Each row is a point on a landscape with many peaks, with its height.
From any point a climber takes the steepest step (rise divided by distance) to one of its 2 nearest points. It stops when none of these is higher. Distance is the straight distance between rows; heights are no part of it.
lok: |  59 | 114 |  90 | 106 |  76 |  77 |  83 | 109 |  72 | 113 |  71 | 118 | 118 |  80 | 100 |  95 |  90 | 107 | 115 | 110 |  height 44.0
let: | 108 | 112 |  94 |  53 |  79 | 117 | 107 |  62 |  81 |  88 | 101 | 122 | 108 | 108 | 126 |  74 | 111 |  71 | 129 | 115 |  height 67.2
susi: |  47 |  78 |  77 | 140 |  73 |  92 |  55 |  99 | 104 | 122 |  79 |  96 | 108 | 112 |  83 | 102 | 102 | 105 |  88 | 129 |  height 17.2
sira: | 100 | 107 | 121 | 102 | 111 |  81 | 113 | 121 |  92 |  89 | 111 |  93 |  77 |  92 | 116 | 111 | 120 | 127 | 133 |  67 |  height 14.9
rup: | 146 |  98 |  98 | 121 | 133 | 114 |  96 | 110 | 107 | 113 | 135 |  87 |  92 |  73 |  83 |  92 | 109 |  94 |  77 |  99 |  height 52.6
Ripu: |  66 | 109 |  73 | 117 | 100 |  90 |  77 |  80 | 133 | 155 |  93 |  84 | 124 | 116 |  83 | 108 |  59 |  77 |  86 |  83 |  height 24.8
Peroz: |  95 |  79 |  98 | 101 |  98 |  53 |  98 | 127 | 114 |  88 | 113 | 105 | 114 |  93 | 140 | 111 |  68 | 101 | 123 |  59 |  height 20.1
ruke: |  65 |  98 |  75 |  93 |  71 |  93 | 142 |  96 | 137 | 104 |  89 | 115 | 128 | 158 | 101 | 105 | 104 | 109 | 107 |  90 |  height 17.5
vekud: | 129 | 110 |  94 | 117 |  96 | 101 | 136 | 131 | 121 |  89 | 129 | 123 |  81 |  94 | 109 | 102 | 122 | 112 |  96 |  74 |  height 16.6
lubam: |  91 | 122 | 103 | 114 | 113 |  73 |  87 | 113 |  96 | 110 |  94 |  76 |  99 |  87 |  91 | 115 |  91 | 123 |  89 |  97 |  height 37.7
Pugar: | 101 | 124 |  93 | 114 |  83 |  93 |  95 |  92 |  80 | 100 |  98 | 100 |  99 |  70 |  85 | 101 | 126 |  90 | 103 | 125 |  height 30.3
Lunur: | 140 |  87 | 102 |  84 | 141 | 112 | 145 | 131 | 130 | 113 | 136 | 119 | 141 |  91 | 102 | 103 |  69 |  88 |  98 |  65 |  height 28.0
Fiv: | 138 | 104 |  95 |  82 | 110 | 106 |  91 |  68 | 102 |  97 | 131 |  69 |  75 | 121 | 117 | 107 | 102 |  81 |  90 |  91 |  height 50.8
peras: | 124 |  58 | 122 |  86 | 124 | 130 |  95 |  89 | 128 |  78 | 114 | 104 |  69 | 126 | 121 |  95 |  93 | 104 |  69 | 119 |  height 47.5
Voni: |  96 | 133 |  79 | 102 |  87 |  79 |  94 |  68 | 102 | 116 | 102 |  87 | 122 | 119 | 105 | 117 |  90 |  82 | 107 |  94 |  height 57.5
Rafun: | 148 | 111 | 122 |  52 | 102 | 130 | 114 |  64 |  72 |  90 | 109 | 122 | 105 | 103 | 118 |  79 | 115 |  50 | 117 | 120 |  height 69.1
vugiz: | 113 |  87 | 105 | 100 | 109 | 129 | 103 |  69 | 123 |  99 |  96 |  75 |  84 | 136 |  81 | 111 | 100 |  97 |  57 | 139 |  height 61.7
sek: | 129 | 122 |  82 | 125 | 119 | 130 |  80 |  93 | 114 | 127 | 132 |  90 |  65 |  91 |  96 |  83 | 123 |  81 |  75 |  90 |  height 55.3
Kotab: | 110 |  59 | 103 | 111 |  94 |  84 | 107 | 135 | 101 |  96 | 111 | 131 | 124 |  80 | 101 |  87 | 111 |  73 | 144 |  88 |  height 32.3
Gemuv: | 101 | 131 | 119 |  55 | 131 | 112 |  64 |  54 |  66 | 109 |  93 |  74 |  68 | 109 | 121 |  99 |  97 | 107 | 114 | 102 |  height 54.2
sil: | 107 |  62 | 150 | 103 | 124 | 114 | 102 | 109 |  82 |  83 |  78 |  72 | 119 | 103 |  52 | 113 |  99 | 112 | 107 | 123 |  height 6.7
nis: | 140 | 108 |  93 |  64 |  74 |  76 |  98 |  80 |  51 |  57 | 125 | 117 | 115 |  91 | 127 |  96 | 112 |  73 | 124 | 105 |  height 35.7
zedu: |  81 | 137 |  91 |  63 |  88 |  97 | 144 |  63 | 103 | 110 |  85 | 122 | 114 | 127 | 111 |  83 | 114 |  83 | 138 |  86 |  height 62.1
Nez: |  82 |  81 | 111 |  98 | 107 |  98 |  54 |  92 |  57 |  87 |  92 |  43 | 117 | 142 |  85 | 151 |  92 | 120 | 130 |  84 |  height 40.1
Nopo: | 150 |  84 | 104 |  87 | 117 | 141 |  96 |  86 |  94 |  92 | 121 | 111 | 104 |  97 |  93 |  82 | 114 |  57 |  87 | 125 |  height 65.6
Zeku: |  65 |  85 | 108 | 108 |  81 | 116 |  60 |  82 |  76 | 117 |  74 |  74 |  85 | 115 |  79 | 103 | 126 | 104 | 114 | 134 |  height 24.7
posom: | 133 | 162 | 105 | 115 | 133 | 118 | 121 | 100 | 106 | 116 | 119 |  92 |  64 |  74 |  87 |  97 | 111 | 120 |  79 |  80 |  height 35.8
Mek: |  61 | 119 |  92 | 114 |  91 |  86 | 107 | 129 | 119 | 115 |  81 | 143 |  98 |  79 | 116 |  86 |  75 | 117 |  96 |  72 |  height 38.1
fek: | 148 | 122 |  71 |  85 |  92 | 124 | 136 |  81 | 119 |  67 | 133 | 120 | 100 | 111 | 116 |  87 | 110 |  90 |  48 | 122 |  height 51.1
fim: |  99 |  72 | 107 |  80 |  53 | 134 | 114 |  75 | 101 |  86 |  64 | 116 | 109 | 113 |  87 |  83 | 128 |  70 | 104 | 152 |  height 12.5
patib: | 138 | 137 |  72 |  94 | 109 | 132 | 137 | 101 |  99 |  86 | 128 | 123 | 118 |  85 | 102 |  88 |  92 |  95 |  55 | 117 |  height 49.6
Razu: | 108 | 118 | 109 | 107 | 101 |  53 | 133 | 158 | 100 |  63 | 104 | 105 | 114 |  69 | 118 | 131 |  71 | 111 |  82 |  90 |  height 43.0
ler: |  77 |  69 | 110 |  95 |  75 | 118 |  93 | 107 | 102 |  95 |  91 | 107 |  59 | 128 | 115 |  90 | 128 | 118 | 130 |  86 |  height 50.6
lal: | 104 | 122 |  85 |  65 |  80 |  67 |  94 |  85 |  62 |  58 | 115 | 118 | 113 |  79 | 143 |  87 |  96 | 102 | 122 | 100 |  height 37.4
fiveg: |  84 | 117 |  74 |  82 |  68 |  72 |  97 | 105 |  65 |  83 |  95 | 136 | 105 |  53 | 141 |  79 |  98 |  92 | 115 |  97 |  height 39.4
mikov: | 108 |  91 | 106 |  81 | 111 |  77 | 100 | 120 |  85 |  87 |  88 | 117 | 147 |  68 |  99 | 107 |  50 |  92 |  93 |  97 |  height 31.3
nup: |  54 |  79 |  96 | 113 | 108 |  80 |  79 | 119 | 114 | 108 |  64 |  89 | 121 | 118 |  95 | 124 |  52 | 138 |  78 | 107 |  height 51.3
genef: | 112 | 107 | 125 | 117 | 102 |  96 | 137 | 141 | 110 |  96 | 110 | 107 |  56 |  79 |  97 | 106 | 135 | 120 | 122 |  69 |  height 14.4
fas: |  83 | 167 |  82 |  91 |  84 |  87 | 131 |  64 |  99 | 124 |  93 | 117 | 135 | 101 | 107 |  89 |  93 |  73 | 120 |  89 |  height 59.4
Safi: |  72 | 104 | 118 |  70 |  92 | 102 | 131 |  88 |  84 | 102 |  79 |  81 | 114 | 149 | 106 | 122 | 118 |  95 | 158 |  89 |  height 34.5
beze: |  82 | 117 |  94 | 127 | 112 |  77 |  82 |  91 |  99 | 135 |  89 |  74 | 115 |  86 |  73 | 115 |  82 |  85 |  91 | 106 |  height 34.9
kolaz: |  55 |  41 | 116 | 107 | 119 | 111 |  85 | 108 | 108 | 109 |  77 |  83 | 118 | 126 |  87 | 105 |  85 | 137 | 117 | 104 |  height 58.5
nakil: |  96 |  62 |  97 | 166 |  98 |  92 |  93 | 114 | 132 | 108 | 108 |  77 |  98 | 117 |  74 | 110 | 109 | 108 |  77 | 110 |  height 11.7
Koz: | 125 | 116 |  91 | 103 | 109 |  70 | 129 | 121 | 104 |  79 | 118 |  99 | 126 |  85 | 108 | 124 |  66 | 103 |  68 |  90 |  height 45.0
Durit: |  70 |  66 | 142 |  86 | 108 | 110 |  97 | 113 |  88 | 103 |  76 |  89 | 102 | 111 |  92 |  99 | 116 | 116 | 157 |  94 |  height 67.1
zor: |  93 | 102 |  89 |  90 | 124 | 116 |  84 |  97 | 141 |  99 | 100 | 120 |  65 | 128 | 119 |  78 |  78 | 147 |  81 |  65 |  height 43.4
mim: | 107 |  88 | 109 | 118 | 118 |  99 |  71 | 100 |  93 |  75 | 117 |  57 |  62 | 112 |  95 | 121 | 105 | 132 |  61 | 124 |  height 43.7
pup: | 114 | 112 |  86 |  79 | 111 |  98 | 111 | 125 |  92 |  89 | 108 | 136 | 146 |  68 | 124 |  87 |  39 |  94 |  80 | 101 |  height 30.2
kov: | 101 |  93 | 100 |  92 |  69 | 122 | 113 |  92 | 112 | 103 | 107 | 114 |  57 | 127 | 123 |  82 | 140 |  79 | 123 |  98 |  height 54.6
Zogu: | 125 |  96 |  90 | 104 |  90 |  95 | 136 | 121 | 113 |  73 | 111 | 123 | 110 |  89 |  99 | 104 | 119 |  96 |  90 | 109 |  height 18.3
Papo: | 116 |  98 |  82 | 131 | 109 |  92 |  91 | 119 | 116 | 142 | 127 |  95 | 109 |  79 |  99 |  96 |  95 |  55 | 115 |  67 |  height 27.8
meno: |  96 | 168 |  83 |  96 | 100 |  66 | 113 |  85 |  98 | 128 | 105 |  91 | 117 |  94 | 108 | 111 |  79 |  86 | 108 |  68 |  height 56.5
suv: |  68 |  59 | 103 | 106 | 110 |  79 |  71 | 103 | 104 | 104 |  75 |  94 | 135 | 105 |  83 | 103 |  64 | 116 | 113 |  96 |  height 54.9
tamo: |  89 | 116 |  98 |  59 |  80 | 108 |  84 |  75 |  57 |  65 |  92 | 106 |  63 | 105 | 132 |  91 | 114 | 119 | 105 | 116 |  height 56.8
Ker: | 105 | 125 | 129 |  93 | 110 | 127 |  95 |  87 |  86 | 101 |  86 |  83 |  41 |  96 | 100 | 104 | 112 | 121 |  57 | 139 |  height 42.5
Bimo: | 127 | 112 |  77 |  98 | 114 |  98 | 106 |  77 | 123 |  93 | 132 |  79 |  93 | 107 | 105 | 112 |  83 | 107 |  67 |  78 |  height 48.7
bif: |  71 |  89 | 108 |  94 | 119 |  86 | 104 | 109 |  92 |  81 |  69 |  78 | 131 | 120 |  82 | 132 |  62 | 159 |  80 | 114 |  height 48.2
Kufa: |  70 | 111 |  90 | 114 |  70 | 108 |  89 |  89 |  98 | 117 |  77 | 104 |  87 |  96 |  77 |  91 | 136 | 103 | 111 | 128 |  height 27.7
zener: |  96 | 109 | 100 | 128 |  90 | 132 |  82 |  83 | 122 | 146 |  98 |  95 |  48 | 131 | 100 |  84 | 146 |  77 | 110 |  91 |  height 62.2
taput: |  68 | 112 |  90 | 107 | 112 |  91 |  91 | 114 | 133 | 113 |  93 | 123 |  90 | 114 | 114 |  80 |  65 | 136 |  89 |  66 |  height 40.8
domev: | 119 | 122 |  91 | 117 |  98 | 136 |  92 |  78 | 118 | 118 | 122 | 105 |  42 | 122 | 121 |  78 | 131 |  76 |  95 |  88 |  height 58.4
pavib: | 115 |  84 | 122 |  92 |  95 | 110 |  82 |  92 |  87 |  92 |  99 |  92 |  92 | 100 |  99 |  93 | 129 |  70 | 130 | 109 |  height 60.8
vapim: | 117 | 103 | 110 | 100 |  83 | 108 | 161 | 128 | 104 |  92 |  96 | 132 | 104 |  71 |  75 |  94 | 127 | 104 | 111 | 111 |  height 19.8
vasu: |  66 |  52 | 128 | 110 | 120 |  97 |  88 | 132 | 101 |  96 |  89 |  89 |  95 | 100 |  98 | 103 |  99 | 135 | 135 |  83 |  height 62.9
Rik: | 143 |  81 | 103 | 114 | 130 | 115 | 117 | 159 | 106 | 119 | 145 | 128 |  96 |  74 | 107 |  90 | 113 | 104 | 108 |  71 |  height 44.9
mon: |  74 |  86 |  77 | 165 |  80 |  74 |  61 | 112 | 113 | 117 | 101 |  84 |  98 | 113 |  92 | 114 | 107 |  94 |  84 | 103 |  height 14.3
buko: |  79 | 137 | 101 |  66 | 117 |  83 |  86 |  65 |  67 | 105 |  87 |  85 |  93 | 107 | 108 | 105 |  99 | 120 | 125 | 101 |  height 56.6
vepu: | 118 | 118 |  82 | 110 |  80 |  82 |  99 | 110 |  80 |  94 | 108 | 117 | 136 |  70 |  93 | 106 | 105 |  72 |  93 | 118 |  height 32.4
gebep: |  95 |  97 |  77 |  77 |  58 |  94 | 100 |  89 |  81 |  62 |  82 | 127 | 116 |  77 | 109 |  84 |  97 | 121 |  87 | 136 |  height 52.1
figu: | 138 | 100 | 111 |  63 | 129 | 116 |  68 |  54 |  72 |  99 | 120 |  67 |  70 | 101 | 115 |  96 |  92 |  83 | 100 |  91 |  height 52.5
pedug: | 135 | 137 | 122 | 102 | 133 | 109 | 145 | 125 |  94 | 103 | 113 | 105 |  89 |  65 |  81 | 104 | 113 | 119 |  94 |  97 |  height 33.6
seto: | 106 | 116 |  97 |  68 |  90 | 109 | 122 |  71 | 107 |  68 | 101 |  93 |  84 | 148 | 128 | 114 | 108 | 113 |  78 | 112 |  height 54.8
Mup: | 103 |  96 |  96 |  97 |  63 | 141 |  98 |  80 | 122 |  98 | 104 | 126 |  53 | 137 | 135 |  75 | 128 |  77 |  81 | 119 |  height 51.6
zuver: |  81 |  94 | 104 |  93 |  89 | 115 |  78 |  94 |  73 |  88 |  62 | 110 |  91 |  62 |  72 |  86 | 107 | 131 |  83 | 155 |  height 47.1
dafu: |  89 |  64 | 127 |  90 |  84 | 130 |  44 |  71 |  58 | 103 |  66 |  83 |  79 | 120 |  99 |  94 | 117 |  78 | 114 | 145 |  height 22.6
Pumim: | 113 |  80 | 101 |  96 | 138 | 118 |  89 |  83 | 140 |  99 | 117 |  90 |  70 | 127 | 106 |  83 |  86 | 118 |  72 |  85 |  height 45.7
kez: |  69 |  85 |  95 | 127 |  90 |  94 | 126 | 118 | 138 | 113 |  88 | 101 | 116 | 142 |  85 | 110 | 106 | 113 | 111 |  77 |  height 19.9
vuv: | 114 |  73 | 124 |  75 |  91 | 103 | 111 | 100 |  77 |  45 |  77 | 100 | 118 |  98 |  78 | 105 | 103 | 110 |  80 | 146 |  height 10.3
nuru: | 121 |  70 | 105 | 120 | 129 |  96 | 141 | 134 | 140 | 101 | 112 | 110 | 136 |  91 |  83 | 104 |  79 | 103 |  87 |  85 |  height 26.5
Komi: |  71 |  92 | 123 |  94 | 135 | 116 |  81 |  91 |  88 | 120 |  61 |  90 |  93 |  80 |  67 |  89 |  95 | 124 | 122 | 111 |  height 4.1
lol: |  99 |  84 | 100 |  98 |  77 |  80 | 135 | 143 |  94 |  80 | 108 | 134 | 102 |  68 | 115 |  95 | 122 |  98 | 137 |  81 |  height 35.1
sodu: | 120 |  60 | 106 | 115 |  98 | 100 |  60 | 108 |  71 | 100 | 110 | 110 |  95 |  72 |  91 |  79 | 134 |  69 | 130 | 111 |  height 57.3
Kopeb: | 124 | 112 |  95 |  83 |  96 | 120 | 115 |  83 | 105 |  62 | 113 | 114 |  75 | 108 | 119 |  95 | 110 | 105 |  66 | 128 |  height 52.7
kan: | 144 | 103 | 106 |  64 |  94 | 159 | 117 |  72 |  91 |  90 | 101 | 131 | 102 |  89 | 110 |  73 | 118 |  65 |  80 | 139 |  height 67.4
pok: | 115 | 164 | 109 | 104 | 109 | 107 |  90 |  81 |  86 |  94 | 105 |  75 |  56 |  83 |  84 | 108 | 128 | 115 |  58 | 125 |  height 40.0
diz: |  90 |  69 |  91 | 123 | 108 |  83 | 109 | 105 | 139 | 120 | 107 |  86 | 127 | 125 |  89 | 110 |  83 |  90 | 101 |  83 |  height 22.7
nak: |  82 |  47 | 100 | 111 |  73 | 106 |  67 | 107 |  97 |  93 | 101 | 109 |  84 | 104 | 113 |  75 | 121 | 103 | 129 | 107 |  height 50.7
muva: |  81 |  77 | 137 |  87 |  98 | 128 |  98 |  79 |  92 | 111 |  72 |  96 |  88 | 115 |  97 |  90 | 116 |  83 | 138 | 110 |  height 63.7
lizil: | 145 |  71 | 120 | 105 | 136 | 132 | 115 | 144 | 117 | 108 | 137 | 115 |  71 |  80 |  94 |  94 | 132 | 104 |  88 |  94 |  height 47.2
mura: | 137 | 118 |  85 |  88 |  75 |  63 |  89 |  90 |  54 |  61 | 109 | 120 | 148 |  78 |  98 | 107 | 111 |  56 | 105 | 113 |  height 34.2
mizib: |  64 | 125 |  93 |  96 | 108 |  78 |  56 | 104 |  85 | 137 |  86 | 105 | 110 |  64 | 112 |  90 |  61 |  77 | 115 |  74 |  height 33.3
lufip: |  85 |  99 |  80 |  94 |  53 | 116 | 107 |  67 | 111 |  95 |  88 | 107 | 110 | 139 |  92 |  89 | 124 |  75 | 109 | 133 |  height 13.8
giso: | 108 | 128 | 100 | 109 | 103 | 111 | 136 |  95 | 115 | 127 | 101 | 101 | 109 |  96 |  81 |  95 | 118 |  83 | 117 |  89 |  height 23.8
duzu: | 103 | 103 | 121 | 124 | 113 |  89 |  87 | 118 |  89 |  93 | 106 |  60 |  70 |  89 |  81 | 130 | 115 | 132 |  89 | 102 |  height 40.7
tume: | 105 |  87 |  98 | 120 | 108 |  95 | 102 | 132 |  93 | 135 | 115 | 128 | 117 |  57 |  99 |  84 | 105 |  68 | 134 |  81 |  height 30.1
menoz: |  61 | 130 |  91 | 112 | 109 |  67 |  74 |  89 | 108 | 163 |  94 |  69 | 115 |  96 |  94 | 124 |  53 |  79 | 103 |  60 |  height 27.2
nevar: | 111 |  36 | 125 | 130 | 126 | 104 |  88 | 112 | 104 |  84 |  95 |  64 | 121 | 110 |  56 | 119 |  96 | 104 | 101 | 102 |  height 8.0
Paka: | 123 | 134 |  81 | 112 | 121 |  93 | 113 | 111 | 121 |  97 | 129 |  97 | 103 |  84 | 118 | 108 |  60 | 112 |  58 |  70 |  height 46.8
faf: |  93 | 136 |  75 |  85 |  68 |  90 | 119 |  71 |  86 |  67 |  99 |  87 | 102 | 140 | 104 | 129 | 114 | 109 |  86 | 128 |  height 57.4
vafal: | 101 | 128 |  91 |  72 |  83 | 106 | 105 |  92 |  79 |  71 |  89 | 124 |  83 |  71 | 115 |  84 | 109 | 127 |  87 | 118 |  height 54.3
bomok: |  68 | 103 |  85 | 117 |  53 |  88 | 106 | 127 |  89 | 105 |  62 | 122 | 120 |  59 |  84 |  92 | 104 | 105 |  96 | 129 |  height 47.0
vibu: | 139 |  56 | 110 | 114 | 114 | 102 |  73 |  98 | 108 |  70 | 132 |  61 |  70 | 119 | 102 | 113 | 105 | 108 |  65 | 107 |  height 46.1
Fen: |  95 | 137 |  85 |  72 |  82 | 120 | 124 |  76 |  98 | 105 |  99 | 134 |  90 |  95 | 119 |  65 | 117 |  84 | 122 |  87 |  height 64.9
Zek: |  93 |  52 |  94 | 126 |  86 |  99 |  49 | 123 |  87 |  93 | 106 | 105 |  77 |  69 |  97 |  75 | 125 | 102 | 103 | 125 |  height 55.1
vos: |  99 |  56 | 105 | 132 |  98 | 100 |  92 | 103 | 104 |  94 | 100 |  81 | 109 | 126 |  81 |  98 | 112 |  96 | 104 | 113 |  height 9.7
garo: |  83 | 140 |  95 | 113 | 124 |  83 |  90 | 100 | 109 | 156 | 107 |  90 |  92 |  77 | 103 | 104 |  68 |  92 | 114 |  46 |  height 29.4
naka: | 106 | 111 |  99 | 104 | 116 |  73 |  88 |  97 |  87 | 106 |  85 |  86 | 146 |  73 |  79 | 119 |  58 |  88 |  92 | 103 |  height 32.7
foto: | 118 |  63 | 110 |  86 |  87 | 138 | 122 |  96 | 134 |  83 | 110 | 120 |  76 | 140 | 130 |  84 | 112 |  86 |  77 | 120 |  height 49.2
mirid: |  62 |  74 |  74 | 122 |  96 |  84 |  43 |  91 | 108 | 112 |  99 |  85 |  98 | 133 | 105 | 100 |  81 | 118 |  79 | 106 |  height 20.0
nomir: | 134 | 104 | 118 | 120 | 118 | 123 | 112 | 115 | 105 | 119 | 118 |  98 |  77 |  81 |  87 | 100 | 139 |  85 | 107 |  99 |  height 50.0
rurib: |  68 |  92 | 117 |  78 | 109 | 109 |  95 |  88 |  65 |  91 |  90 |  64 | 115 | 150 | 102 | 137 | 107 | 119 | 150 |  79 |  height 37.1
Bibam: |  94 |  82 | 104 | 106 | 119 |  74 |  98 | 145 | 130 | 117 | 116 | 115 | 111 |  83 | 126 |  95 |  58 |  88 | 119 |  43 |  height 21.9
Nilu: | 110 | 148 |  71 | 104 |  76 |  69 | 113 |  69 |  90 |  88 | 116 |  87 | 112 | 114 |  97 | 120 | 115 |  84 |  93 | 113 |  height 60.7
podu: |  91 |  85 | 137 |  93 | 138 | 106 | 115 | 100 |  99 | 107 |  73 |  86 | 122 |  94 |  60 | 102 |  86 | 124 | 111 | 101 |  height 5.5
miv: |  45 | 129 |  84 | 112 |  89 |  82 |  68 | 124 | 112 | 124 |  80 | 117 | 100 |  84 | 126 |  84 |  58 |  87 |  97 |  87 |  height 35.4
Buliz: |  96 |  54 |  99 |  98 | 116 |  75 |  74 |  88 |  99 |  89 | 109 |  77 | 124 | 120 | 104 | 113 |  63 | 109 | 104 |  84 |  height 51.7
mamem: | 131 |  90 | 119 |  81 | 119 | 133 |  94 |  61 | 106 | 102 |  99 |  91 |  96 | 118 |  95 |  95 | 101 |  74 |  78 | 126 |  height 63.8
paz: |  73 | 112 |  95 | 118 |  88 | 127 |  83 |  73 | 130 | 138 |  81 |  92 |  71 | 139 |  80 |  86 | 125 |  94 |  90 | 109 |  height 66.7
duvad: | 128 | 150 | 101 | 113 | 114 | 104 | 123 |  86 | 103 | 100 | 124 |  78 |  70 |  98 |  87 | 115 | 118 |  98 |  61 | 102 |  height 37.8
simod: | 113 | 124 |  94 | 111 |  73 |  60 | 147 | 151 |  90 |  60 | 114 | 129 | 107 |  61 | 116 | 112 | 108 | 114 |  89 |  89 |  height 40.6
Fabi: | 100 |  81 | 102 | 103 | 142 | 108 |  88 | 123 | 123 | 134 | 114 | 112 | 106 |  76 | 121 |  76 |  54 | 107 | 104 |  46 |  height 23.4
dumi: |  76 |  63 | 124 | 108 | 116 | 103 |  62 | 102 |  73 |  86 |  73 |  63 | 140 | 130 |  64 | 134 |  74 | 129 | 113 | 102 |  height 43.2
Fofek: | 121 | 110 |  92 | 128 | 108 |  96 | 116 |  87 | 122 | 140 | 131 |  86 | 100 | 100 |  82 | 107 | 118 |  60 | 119 |  70 |  height 25.8
navom: |  71 | 133 |  81 |  73 |  92 |  85 |  65 |  86 |  62 |  93 |  96 |  92 |  69 | 106 | 125 | 107 | 111 | 137 | 103 | 105 |  height 60.2
Kat: | 104 | 110 | 112 |  84 |  98 | 125 | 100 |  97 |  86 |  82 |  76 | 100 |  57 |  69 |  81 |  92 | 115 | 141 |  62 | 139 |  height 44.6
pigas: |  79 | 116 |  69 |  95 |  50 |  94 | 129 |  73 | 121 |  89 | 100 | 106 | 113 | 163 | 107 | 100 | 117 |  90 | 100 | 109 |  height 15.5
Pakom: |  95 |  93 | 122 | 122 | 106 | 135 | 105 |  84 | 139 | 129 |  87 |  80 |  73 | 135 |  79 | 101 | 122 |  91 |  73 | 121 |  height 62.8
Bape: | 122 |  80 | 110 | 116 | 126 |  79 | 124 | 116 | 127 | 105 | 115 |  75 | 115 | 100 |  82 | 129 |  91 |  98 |  89 |  79 |  height 24.6
Pev: | 101 | 104 | 106 | 112 | 100 |  56 | 105 | 127 | 102 | 104 | 124 |  91 |  90 | 105 | 126 | 117 |  96 | 113 | 140 |  36 |  height 17.6
ponop: | 117 | 131 | 104 |  98 |  82 | 120 | 164 | 110 | 127 | 108 | 102 | 122 |  88 |  99 |  83 |  91 | 142 |  87 |  98 |  95 |  height 21.8
kaze: | 117 |  53 |  86 | 112 | 101 |  85 |  74 |  81 | 108 |  83 | 127 |  61 |  92 | 131 | 110 | 125 |  91 |  95 |  89 |  86 |  height 48.6
Mapo: | 116 |  53 | 102 | 110 | 139 |  99 |  99 | 121 | 139 | 120 | 116 | 104 | 125 |  89 |  93 |  89 |  61 | 100 |  94 |  72 |  height 24.9
Tad: |  93 | 109 |  82 |  87 |  59 | 106 | 104 | 110 |  78 |  91 |  68 | 122 | 118 |  45 |  78 |  82 | 106 | 120 |  80 | 148 |  height 49.8
mora: |  98 |  76 | 120 |  72 |  48 | 124 | 113 |  94 |  76 |  61 |  55 | 104 | 109 | 103 |  91 | 100 | 117 | 108 | 102 | 147 |  height 11.4
zuva: |  73 |  81 |  66 | 121 |  96 |  71 |  59 |  85 | 129 | 121 | 102 |  90 | 123 | 121 | 110 | 101 |  56 |  87 |  82 |  93 |  height 22.5
ginu: |  70 |  75 | 111 |  79 | 109 | 100 |  82 |  95 |  61 |  68 |  74 |  81 | 133 | 124 |  81 | 122 |  76 | 139 | 103 | 120 |  height 45.6
vap: |  71 | 127 | 113 |  94 | 126 |  69 |  91 | 113 |  92 | 136 |  92 |  97 | 116 |  74 | 108 | 104 |  67 |  89 | 139 |  60 |  height 31.5
Nunu: |  72 | 127 |  78 |  90 |  79 |  88 |  75 | 109 |  66 | 101 |  76 | 140 | 122 |  50 | 112 |  74 |  81 |  87 | 111 | 118 |  height 41.5
lun: |  88 | 120 |  98 |  92 |  69 |  71 | 149 | 148 | 100 |  84 |  82 | 143 | 112 |  62 | 116 | 107 |  94 | 109 | 113 |  76 |  height 37.9
mupo: | 127 | 116 | 100 |  74 | 137 | 103 | 142 | 125 |  96 |  94 | 117 | 128 | 135 |  72 | 112 |  94 |  67 | 105 |  96 |  79 |  height 29.2

Call two points neighbours if one is among the 2 nearest of the other. Go from one point of each pair to the other, from neighbour to neighbour, staying as high as possible. Name the lowest point that can't be avoided.
paz and Nilu -> meno
navom and Nilu -> pedug
Durit and kov -> ler
paz and Rafun -> vugiz

Where does a climber stop that starts at each point below?
rurib -> Durit
sil -> kov
genef -> navom
simod -> navom
